Each row is a point on a landscape with many valleys, with its height.
A ball rolls from a point to whichever of its 2 nearest points has the largest drop for the distance, and stops where none of them is lower. Distance is the straight distance between rows; heights are no part of it.
Q463: 0; -54; -31; 33; 20; -36; -19; 3; -16; -13; -15; -16; 22; -13; 31; 4; 49; -2; 6; 46  (h 382)
Q426: -21; -34; 22; 37; -36; -36; -47; 18; -1; 41; 17; -1; -31; 13; 5; 46; 20; 2; 11; 19  (h 352)
Q502: 16; 8; 26; -81; 20; 26; 36; 11; 13; -30; -14; 0; -34; -48; -21; -12; 24; -24; 0; 20  (h 759)
Q969: 6; -5; 14; 37; 0; -23; -11; 15; -22; -12; 8; 39; -34; -18; 5; -6; 41; -32; -18; 28  (h 587)
Q719: 3; -34; 53; 34; 3; 34; 17; -4; -19; -28; -11; 14; -27; 27; -30; 1; -6; 29; -4; -14  (h 449)
Q683: -35; 18; 27; 8; -42; 1; -20; 32; 18; -22; 23; -7; 17; 58; 45; -46; -18; 55; 0; -46  (h 383)
Q876: -18; 31; 3; 35; -28; 12; 0; 11; -6; -5; 21; -4; 44; 43; 21; -57; -2; 55; -27; -14  (h 345)
Q62: -14; 21; -23; -40; 29; -41; 19; 6; 3; 12; 38; -12; -31; -36; 0; -6; -11; -24; -9; 2  (h 301)
Q271: -14; 3; -56; 10; -6; -1; 20; 7; -8; -13; 42; 23; -4; 3; -5; -8; -20; -31; 3; -16  (h 277)
Q513: 7; -52; -46; -2; 33; -29; -21; -14; -30; -15; 23; 18; 7; -6; 38; 17; 22; -31; 39; 35  (h 429)
Q161: -20; -7; -9; -25; 47; -15; 26; -53; 2; 45; -1; -24; -28; -32; 1; 36; -14; -22; -20; -29  (h 578)
Q819: -22; -24; 25; -20; -44; -17; -30; 7; 10; 42; 7; -32; -35; 3; -5; 61; -6; 25; 16; 10  (h 441)
Q832: 27; 55; 39; 11; -6; 2; -11; -32; 25; 9; -59; 16; 32; -6; 2; 9; -7; 1; -3; -29  (h 326)
Q89: 18; 4; 29; 70; 2; -12; 6; 20; 16; -37; -2; 36; -1; 12; -5; -31; 37; -16; -19; 16  (h 630)
Q812: 33; 12; 16; -39; -6; 38; -5; 21; 21; -49; -56; 11; -10; -28; 15; -30; 11; -33; 17; -34  (h 659)
Q956: -30; 12; -18; -21; -51; -2; -15; 24; 31; 8; 29; -23; -16; 34; -3; 31; -52; 34; 5; -32  (h 760)
Q811: -28; -31; 6; 29; 14; -28; 20; 7; -15; -1; 6; -1; -16; 9; -29; 4; -26; -6; 23; -23  (h 484)
Q844: -6; 29; -28; -45; 36; 0; 35; -41; 28; 19; -15; -33; 5; -45; -1; 12; -2; -11; -41; -19  (h 541)
Q877: 11; 12; -37; -40; 52; -41; 45; -21; 29; -18; 25; -8; 20; -32; -16; 0; -1; -23; 6; 28  (h 387)
Q866: -8; 20; 34; -53; 0; -35; -54; 0; 36; -2; -2; 38; 4; 0; -27; 9; -39; -13; 38; -11  (h 683)
Q317: 10; -23; -12; 41; 11; -13; 38; -9; 35; -42; -2; -13; -17; -21; -9; 2; 35; -6; -39; 11  (h 702)
Q275: 15; 15; -6; 63; -13; -7; 2; -19; 19; 30; -52; -25; 38; -8; 39; 17; 19; -4; 2; -25  (h 184)
Q454: 31; -19; 2; 6; 1; 30; -72; 46; -23; 9; 14; -10; -13; 37; 8; 13; 6; 15; 33; 13  (h 355)
Q96: -28; -47; 1; 15; -7; 10; -74; 31; -15; 34; 25; 0; -22; 45; -6; 21; 3; -6; -9; 4  (h 245)
Q329: -20; 6; 8; 70; -18; 28; -2; 17; -26; 25; 34; 27; 29; 59; 2; -67; 6; 19; -16; 6  (h 295)
Q122: 12; -14; -2; -62; -28; 46; 24; 24; 27; -58; -19; 10; -13; -26; -23; -22; 11; -24; 26; -4  (h 704)
Q595: -25; -12; 5; 40; -50; 39; -12; -4; -37; 23; 14; 28; 20; 41; 4; -11; -1; 24; -14; -10  (h 348)
Q694: 13; -20; 28; 27; -5; 7; 42; -6; 14; -29; -26; -22; -29; -22; -33; -28; -11; 22; 3; -23  (h 518)
Q4: -4; -23; -36; -48; 20; 14; 3; -4; -29; -16; 26; 12; -3; -14; 15; 25; 16; -19; 11; 24  (h 480)
Q792: 12; 39; -23; -83; -42; 18; -27; 5; 7; 23; 28; 35; 13; -15; -10; 27; -3; -41; 31; 22  (h 627)
Q588: 17; 37; -6; -54; -4; 4; -44; -18; 4; 9; 2; 46; 11; -8; -8; -2; -21; -34; 17; -17  (h 660)
Q992: 13; -13; 4; 58; 29; -26; -20; -20; -43; 14; -30; -1; 29; -4; 49; -22; 28; 5; -8; 28  (h 332)
Q46: 39; -4; -20; -4; 33; 5; -36; 23; -12; -5; 14; -5; 9; 17; -37; 21; -18; 3; 43; 28  (h 442)
Q738: -13; -23; -2; 5; -33; 14; 17; 18; 42; -12; -20; -43; -3; 1; -11; -13; -14; 19; -1; -49  (h 577)
Q723: -14; 36; -6; -91; -40; -14; 14; 13; -3; 38; 56; 11; -15; -16; -16; 25; -18; -14; 28; 39  (h 571)
Q783: 26; -23; 1; 30; 5; 1; 25; -10; 33; -65; -25; 34; -4; -18; -10; -28; 24; -38; -5; 12  (h 666)
Q663: -54; -46; 9; 30; 0; -31; 4; 13; -2; -22; 22; -3; 8; 46; -14; -13; -53; 33; 16; -29  (h 444)
Q926: 41; 25; 0; 35; -4; 53; -20; -16; -31; 45; -31; -9; 15; 5; 5; -15; 19; 12; -38; 17  (h 506)
Q319: -16; 12; 5; -46; -1; -53; -52; 11; 57; -8; 29; -6; 6; 31; -22; 18; -58; 12; 19; 5  (h 703)
Q580: 40; 5; -50; 43; -7; -2; 21; -28; 19; 20; -28; -28; 23; -26; 4; 27; 11; -7; 9; 13  (h 51)
Q215: 1; -10; 28; -69; 53; -16; 16; -6; 31; 26; 5; -34; -12; -29; -35; 44; 21; -22; 0; 32  (h 836)
Q633: -8; 24; -31; 3; 6; -36; -3; 33; -15; -17; 39; 5; -25; -6; 25; -27; -16; -5; 11; -26  (h 194)
Q156: 3; -4; 37; -41; -15; 12; -16; 16; 32; -28; -36; -21; -26; -12; 0; -25; -7; 19; 13; -41  (h 620)
Q23: 21; 18; 25; 60; -14; -1; 15; -19; -37; 7; -29; 28; 21; -7; 26; 4; 28; 2; -9; 20  (h 274)
Q540: 1; -12; -25; -3; 12; -3; -6; -17; -25; 6; 49; 24; -45; -15; 12; 20; 26; -22; -18; 23  (h 532)
Q565: 18; 43; 53; 44; -32; 30; 14; -5; -38; 47; -55; 0; 25; 5; 65; -56; 14; 19; 11; -9  (h 417)
Q504: 40; 20; -15; 33; 17; -23; 6; -39; -18; 10; -17; 19; 21; -24; -6; 9; 4; -8; 10; 32  (h 186)
Q753: 6; 4; -44; -43; 36; 19; 39; -5; 25; -27; -5; -42; 10; -19; -13; -7; -16; 13; -29; -18  (h 494)
Q511: -39; 1; -21; -51; -21; -31; -15; 35; 40; -6; 51; -32; -11; 35; -29; 12; -64; 24; -5; 11  (h 729)
Q933: -27; -13; -45; -42; 40; -8; 51; -31; 2; -27; -1; -18; 47; -15; -15; 25; -2; 3; -11; 13  (h 439)
Q779: -17; -17; -43; 20; -8; -7; 6; 11; -28; -21; 29; 24; 31; 11; -25; -2; -3; 0; -1; 31  (h 354)
Q284: 6; 37; -7; 3; -13; -18; 7; -2; 38; -2; -40; -3; 24; -28; 16; 13; 8; -20; -1; -32  (h 268)
Q316: 6; -1; -28; 22; 29; 20; 1; 22; -43; 8; -2; -3; 33; 16; -48; 25; 1; -1; -9; 23  (h 434)
Q361: -27; 19; -2; -42; -39; -17; 9; -2; -16; 34; 22; 0; -16; -16; -4; 49; -20; 10; 21; 2  (h 512)
Q314: -24; -11; 48; 35; -13; 65; 18; 1; -49; 12; -17; 35; 7; 47; -8; -7; -1; 10; -2; -26  (h 392)
Q820: 8; 2; -9; 51; 13; 9; 27; 0; 3; -2; -30; -34; -5; -12; 33; 7; 40; 3; -39; -10  (h 734)
Q72: 30; 45; 23; 55; -3; 60; 14; -33; -21; 28; -30; 10; 19; 23; 51; -42; 23; 10; -39; -3  (h 453)
Q363: -41; -36; 16; -5; -3; -21; -29; 2; 11; -33; 29; -11; -3; 49; 38; -32; -44; 49; 3; -40  (h 414)
Q799: -11; -26; 25; 12; 16; -17; 15; -37; -26; 30; -3; -9; -52; -23; -14; 16; -15; 8; 3; -16  (h 535)
Q726: -6; -31; 48; -80; 35; -9; 44; -23; 52; -11; -6; -21; -41; -43; -21; 0; 26; -17; -7; 14  (h 802)
Q959: 37; -1; -34; 11; 27; 52; -21; 9; -43; 0; -1; -1; 10; 10; -18; -23; 12; 6; -33; 36  (h 514)
Q379: 20; 58; 53; 17; -7; 19; -16; 4; -25; 24; -49; 11; 18; 10; 24; -15; 1; 19; -1; -19  (h 375)

For each start below, name the point where the ball stops.
Q844: Q633
Q89: Q580
Q161: Q329
Q502: Q329
Q72: Q580
Q866: Q96

Call two points neighbours if one is among the 2 nearest of the other. Go from one point of each pair to the other, from neighbour to neighbour, staying as low as possible. Name the highest point that can't be avoided.
Q329 / Q580: Q161
Q96 / Q633: Q46
Q96 / Q580: Q959
